Each row is a point on a landscape with many valleys, with its height.
From any point a ball rolls to the lowest of the 2 points nearest to it. It stops when none of these is lower. Distance is the straight distance between rows; heights are no part of it.
(270) (h 25.8): | 148 | 134 |  95 | 126 | 129 |  97 | 148 |  88 | 144 | 176 | 139 | 132 | 120 |  99 | 106 | 125 |  75 | 135 | 190 |  81 | 114 | 133 |  98 |
(642) (h 18.5): | 154 | 150 |  97 | 126 | 123 |  89 | 147 |  70 | 124 | 192 | 142 | 139 | 127 | 117 |  92 | 108 | 125 | 104 | 181 | 117 |  98 | 140 |  76 |
(577) (h 19.2): | 163 | 157 | 113 | 123 | 157 |  99 | 119 |  73 | 140 | 118 | 135 | 168 | 132 |  87 | 122 | 127 | 170 |  95 | 196 |  84 | 148 | 132 |  64 |
(405) (h 66.0): | 136 | 108 | 168 | 139 | 164 | 142 | 137 | 136 | 138 |  92 | 115 | 161 | 136 | 128 | 139 | 135 | 106 | 162 | 127 | 180 | 115 | 142 | 139 |
(526) (h 13.9): | 131 | 145 |  98 | 114 | 113 | 187 | 144 | 104 | 139 | 130 | 131 | 133 |  82 | 161 | 116 |  81 |  67 | 165 | 131 | 151 | 170 | 139 | 155 |
(269) (h 33.0): | 123 |  66 | 141 | 141 | 127 |  99 | 130 | 146 | 144 | 163 | 110 |  96 | 169 |  97 | 145 | 136 | 106 | 140 | 153 |  80 | 118 |  73 | 167 |
(296) (h 41.3): | 137 | 216 | 132 | 112 | 161 | 157 | 127 | 124 | 147 |  97 | 159 | 146 | 120 |  87 | 172 | 142 | 141 | 137 | 114 | 132 | 160 | 109 | 119 |
(627) (h 8.9): |  91 | 164 | 158 | 133 | 125 | 113 | 132 | 182 | 126 | 103 | 135 | 101 | 138 | 140 | 139 | 180 | 188 | 143 |  63 | 156 | 179 | 122 | 151 |
(16) (h 41.0): | 143 |  99 | 104 | 164 | 103 |  78 | 118 | 112 | 121 | 215 | 174 |  98 | 113 | 121 | 119 |  89 | 116 |  96 | 223 |  76 |  40 |  88 | 106 |
(436) (h 18.6): | 108 |  24 | 173 | 122 | 138 |  90 | 113 | 156 |  93 | 110 |  77 | 121 | 164 | 119 | 147 | 112 | 141 | 142 |  97 | 109 |  76 | 132 | 126 |
(92) (h 64.8): | 146 |  64 | 163 | 154 | 153 | 118 | 132 | 137 | 108 | 131 |  98 | 165 | 154 |  96 | 131 | 132 | 106 | 138 | 154 | 144 |  88 | 149 | 118 |
(700) (h 30.4): | 143 | 154 |  99 | 162 | 139 | 144 | 111 | 135 | 128 | 168 | 147 | 157 | 121 | 126 | 121 | 125 | 109 | 135 | 106 | 198 |  95 | 177 | 106 |
(509) (h 39.1): | 134 |  75 | 116 | 129 | 105 | 142 | 129 |  86 | 115 | 137 | 113 | 100 | 172 | 129 | 133 |  99 | 149 | 111 | 163 |  58 |  88 |  72 | 157 |
(631) (h 35.1): | 147 | 113 |  96 | 131 | 100 |  72 |  92 |  86 | 145 | 194 | 144 | 116 |  87 | 133 |  81 |  83 | 133 |  86 | 238 |  66 |  43 | 114 |  73 |
(529) (h 31.5): | 156 | 165 |  83 |  89 | 128 | 127 | 163 |  75 | 138 | 143 | 165 | 159 |  87 |  97 | 125 |  99 |  69 | 140 | 178 |  98 | 141 | 168 |  91 |
(241) (h 67.8): | 105 | 118 | 184 | 128 | 115 | 156 | 127 | 191 | 124 |  72 | 115 | 129 | 139 | 165 | 133 | 151 | 137 | 153 |  75 | 194 | 147 | 156 | 177 |
(194) (h 27.6): | 115 |  78 | 163 | 111 | 148 |  95 | 144 | 117 | 144 | 119 |  99 |  98 | 185 | 114 | 127 | 125 | 142 | 150 | 140 | 113 | 133 | 109 | 170 |
(185) (h 26.1): | 131 | 187 |  99 | 144 | 134 | 168 | 134 | 128 | 141 | 142 | 176 | 155 |  84 | 170 | 117 | 113 |  87 | 146 | 132 | 208 | 106 | 149 | 110 |
(555) (h 68.6): |  85 | 149 | 193 | 110 |  89 | 133 | 102 | 209 | 146 |  65 | 116 | 121 | 101 | 217 | 119 | 171 | 171 | 146 |  81 | 173 | 180 | 164 | 178 |
(303) (h 7.9): | 150 | 128 | 114 | 156 | 154 | 108 | 127 |  77 | 121 | 150 | 127 | 150 | 145 | 124 | 106 | 128 | 156 | 100 | 180 | 116 |  92 | 122 |  77 |
(548) (h 27.0): | 142 | 104 | 111 | 116 | 113 | 139 | 136 | 116 | 137 | 158 | 129 | 108 | 116 | 108 | 129 | 107 |  56 | 163 | 161 |  99 | 157 | 107 | 164 |
(487) (h 20.7): | 142 | 177 | 161 | 149 | 182 | 129 |  81 | 150 | 124 | 121 | 135 | 150 | 144 |  99 | 153 | 156 | 199 |  93 | 125 | 151 | 101 | 110 | 101 |
(458) (h 20.4): | 139 |  98 | 100 | 147 | 107 | 136 |  97 | 178 |  71 | 113 |  94 | 150 | 137 | 106 | 135 | 119 | 108 | 101 |  81 | 169 |  60 | 172 |  93 |
(644) (h 45.6): | 140 | 103 | 114 | 129 |  75 |  55 | 137 | 124 | 141 | 218 | 167 |  90 | 108 | 106 | 106 |  91 | 132 | 140 | 229 | 125 |  43 | 121 |  85 |
(186) (h 8.6): | 117 | 105 | 167 | 155 | 130 | 129 | 110 | 207 | 100 |  91 | 117 | 135 | 139 | 108 | 148 | 157 | 172 | 110 |  44 | 169 | 107 | 133 | 129 |
(598) (h 21.2): | 135 |  98 |  97 | 117 | 121 | 145 | 131 | 109 | 110 | 163 | 123 | 101 | 113 | 141 | 106 | 121 |  71 | 160 | 133 | 159 | 146 | 151 | 144 |
(308) (h 48.5): | 128 | 102 |  99 |  87 |  98 |  55 | 154 |  91 | 147 | 211 | 152 | 101 | 100 |  86 | 107 |  95 | 131 | 164 | 200 | 150 |  69 | 137 |  91 |
(141) (h 35.8): | 157 | 147 |  89 |  89 | 142 | 139 | 164 |  89 | 128 | 118 | 133 | 133 | 117 |  99 | 154 | 111 |  99 | 136 | 123 | 102 | 158 | 121 | 106 |
(203) (h 70.2): | 136 | 143 | 132 |  74 |  85 | 138 | 109 | 114 | 135 |  95 |  86 | 127 |  73 | 174 | 109 | 150 | 125 | 132 | 129 | 104 | 243 | 139 | 171 |
(697) (h 33.6): | 114 |  47 | 154 | 154 | 128 | 125 | 101 | 122 | 122 | 127 | 112 |  99 | 171 | 139 | 155 | 106 | 160 | 113 | 167 |  67 |  56 |  98 | 168 |
(180) (h 24.7): |  86 | 191 | 107 | 101 | 113 | 165 | 146 | 149 | 155 |  71 | 145 | 136 | 107 | 153 | 165 | 124 | 121 | 140 |  86 | 126 | 211 | 136 | 172 |
(382) (h 26.5): | 108 |  32 | 170 | 150 | 138 | 105 | 106 | 137 | 101 | 103 |  91 | 151 | 154 | 129 | 162 |  93 | 154 | 105 | 135 |  73 |  30 | 124 | 131 |
(581) (h 38.6): | 156 | 179 |  95 |  95 | 126 | 171 | 145 | 105 | 137 |  86 | 149 | 144 | 120 |  91 | 164 | 120 | 123 | 140 |  87 | 108 | 184 | 140 | 120 |
(698) (h 63.2): | 134 |  84 | 166 | 150 | 170 | 100 | 104 | 131 | 105 | 105 |  92 | 169 | 180 | 114 | 127 | 132 | 163 |  91 | 153 | 132 |  61 | 143 |  94 |
(217) (h 66.9): | 109 | 152 | 157 | 135 | 158 | 152 | 137 | 159 | 149 |  79 | 149 | 156 | 119 | 153 | 158 | 144 | 141 | 162 | 108 | 189 | 141 | 122 | 153 |
(85) (h 31.7): | 124 |  92 | 113 |  91 |  92 | 150 | 152 | 110 | 157 | 107 | 115 | 122 |  78 | 130 | 129 | 115 |  67 | 145 | 131 |  95 | 208 | 115 | 175 |
(156) (h 47.3): | 125 | 170 | 130 | 150 | 129 | 177 | 149 | 134 | 117 | 110 | 131 | 110 | 106 | 149 | 107 | 152 | 101 | 138 |  68 | 148 | 170 | 111 | 133 |
(251) (h 53.0): | 133 |  76 | 108 | 111 | 110 | 125 | 108 | 116 | 105 | 171 |  83 |  65 | 146 | 144 | 102 | 124 | 102 | 118 | 133 |  71 | 141 | 103 | 162 |
(149) (h 27.5): | 152 | 146 |  89 | 115 | 118 |  82 | 119 |  64 | 130 | 175 | 152 | 135 |  91 | 134 |  81 |  85 | 159 |  72 | 216 |  84 |  98 | 141 |  43 |
(550) (h 31.6): | 145 |  89 | 125 | 162 | 128 | 102 | 130 | 117 | 137 | 184 | 128 | 114 | 147 |  93 | 124 | 125 |  79 | 136 | 191 |  80 |  84 | 102 | 119 |
(717) (h 43.6): | 164 | 204 | 130 | 149 | 152 | 161 | 118 | 140 | 140 | 125 | 167 | 148 | 102 | 109 | 145 | 165 | 123 | 133 | 123 | 159 | 121 | 112 |  94 |
(632) (h 49.0): | 118 | 120 | 136 | 115 | 135 | 131 | 131 | 133 | 127 | 118 |  90 |  98 | 120 | 172 | 104 | 167 |  96 | 140 |  80 | 137 | 165 | 123 | 129 |
(137) (h 25.9): | 168 | 202 | 115 | 128 | 143 | 112 | 125 |  97 | 129 | 131 | 162 | 174 |  93 |  87 | 122 | 121 | 141 |  94 | 185 | 114 | 171 | 146 |  70 |
(589) (h 61.7): | 115 | 122 | 135 | 155 | 164 | 106 | 129 | 126 | 103 | 115 | 103 | 143 | 197 | 119 | 140 | 157 | 163 |  95 | 117 | 142 |  84 | 141 | 121 |
(469) (h 43.4): | 158 | 100 |  97 | 132 | 112 | 139 | 137 |  74 | 120 | 156 | 117 | 115 | 164 | 101 | 119 |  73 | 129 | 107 | 157 |  89 | 119 | 105 | 134 |
(534) (h 60.1): | 134 | 104 | 106 | 150 | 143 | 147 | 119 | 111 |  94 | 137 | 109 | 116 | 169 | 141 | 116 | 133 | 142 | 100 | 109 | 131 |  98 | 126 | 124 |
(573) (h 50.7): | 123 | 114 | 126 |  97 | 112 | 127 | 107 | 113 | 134 | 139 |  66 |  80 | 122 | 155 |  97 | 144 |  91 | 132 | 111 |  93 | 178 | 109 | 151 |
(692) (h 58.0): | 130 |  71 |  98 | 153 | 116 | 132 | 110 | 106 |  87 | 166 | 109 | 100 | 154 | 155 | 106 | 110 | 115 | 120 | 132 |  98 |  57 | 129 | 116 |
(291) (h 21.1): | 118 | 190 |  89 | 129 | 129 | 177 | 143 | 110 | 140 | 127 | 183 | 166 |  75 | 137 | 143 |  85 | 102 | 129 | 114 | 168 | 157 | 151 | 136 |
(623) (h 14.8): | 136 | 144 | 158 | 176 | 157 | 127 |  97 | 192 | 117 |  96 | 134 | 155 | 149 |  90 | 163 | 176 | 172 | 103 |  86 | 164 |  76 | 128 |  98 |
(477) (h 20.1): |  60 | 199 | 133 |  99 | 102 | 132 | 151 | 190 | 170 |  85 | 175 | 128 | 117 | 151 | 161 | 147 | 171 | 145 |  79 | 121 | 188 | 113 | 179 |
(702) (h 55.5): | 129 |  55 |  79 | 124 |  86 | 112 | 112 | 135 |  91 | 199 | 120 |  57 | 130 | 154 |  93 | 117 |  79 | 118 | 136 |  96 |  97 | 114 | 127 |
(738) (h 69.3): | 116 | 150 | 176 |  95 |  93 | 142 | 116 | 166 | 127 |  78 |  92 | 113 |  98 | 194 | 104 | 179 | 145 | 142 | 104 | 146 | 216 | 154 | 176 |
(641) (h 45.4): | 133 | 175 | 145 | 167 | 140 | 165 | 115 | 153 | 130 | 131 | 147 | 123 | 126 | 123 | 141 | 183 | 129 | 135 |  74 | 143 | 135 | 102 | 112 |
(63) (h 34.3): | 161 | 122 | 109 | 180 | 158 | 134 | 101 | 133 | 102 | 161 | 118 | 169 | 147 | 120 | 113 | 131 | 137 | 123 | 113 | 156 |  70 | 181 |  77 |
(178) (h 34.5): |  98 |  84 | 152 |  80 | 107 | 120 | 167 | 112 | 171 |  90 | 115 | 120 | 108 | 137 | 128 | 118 | 105 | 151 | 118 | 116 | 213 | 104 | 188 |
(336) (h 34.0): | 137 | 165 |  78 | 146 | 150 | 145 | 129 |  97 | 126 | 163 | 145 | 128 | 128 | 114 | 111 | 127 | 133 | 132 | 116 | 173 | 132 | 146 | 108 |
(397) (h 27.1): | 138 | 193 | 169 | 122 | 175 | 103 | 125 | 110 | 132 | 109 | 145 | 156 | 147 |  95 | 148 | 135 | 196 | 100 | 168 | 111 | 138 | 125 |  91 |
(663) (h 15.4): |  87 | 161 | 170 |  95 | 138 |  97 | 166 | 149 | 142 |  95 | 147 | 107 | 161 | 138 | 124 | 138 | 169 | 148 |  75 | 155 | 169 | 134 | 160 |
(147) (h 21.9): | 119 | 134 | 145 |  87 | 143 | 125 | 162 | 110 | 143 |  98 | 113 | 122 | 168 | 118 | 136 | 131 | 142 | 147 | 108 | 126 | 154 | 117 | 149 |
(495) (h 14.4): | 129 | 102 | 135 | 163 | 131 | 160 | 103 | 180 |  89 | 109 | 112 | 134 | 134 | 131 | 136 | 145 | 126 | 113 |  65 | 183 | 116 | 153 | 124 |
(283) (h 37.0): |  94 | 121 | 165 | 100 | 100 | 140 | 161 | 119 | 182 |  73 | 127 | 137 | 101 | 165 | 129 | 119 | 137 | 147 |  85 | 151 | 205 |  93 | 174 |
(343) (h 15.3): |  80 | 189 | 145 | 140 | 107 | 155 | 132 | 211 | 156 | 106 | 159 | 119 | 120 | 167 | 128 | 189 | 155 | 135 |  82 | 141 | 181 | 118 | 185 |
(7) (h 25.5): | 101 | 204 |  83 | 117 | 111 | 192 | 158 | 132 | 141 | 106 | 181 | 142 |  80 | 149 | 166 | 120 |  91 | 129 |  95 | 130 | 177 | 137 | 149 |
(591) (h 11.1): | 102 |  65 | 175 | 132 | 146 | 109 | 116 | 167 |  90 |  85 |  84 | 130 | 167 | 117 | 138 | 122 | 175 | 120 |  63 | 141 | 102 | 143 | 135 |

For each start below, name the point where the ball stops.
(269): (627)
(555): (303)
(632): (303)
(141): (303)

Call two points neighbours if one is among the 2 nearest of the other. Go from one point of each pair to the other, from neighbour to neighbour, staying as low as possible. Name the highest point that can't be avoided.
(303), (291): (269)
(627), (526): (7)
(303), (186): (397)
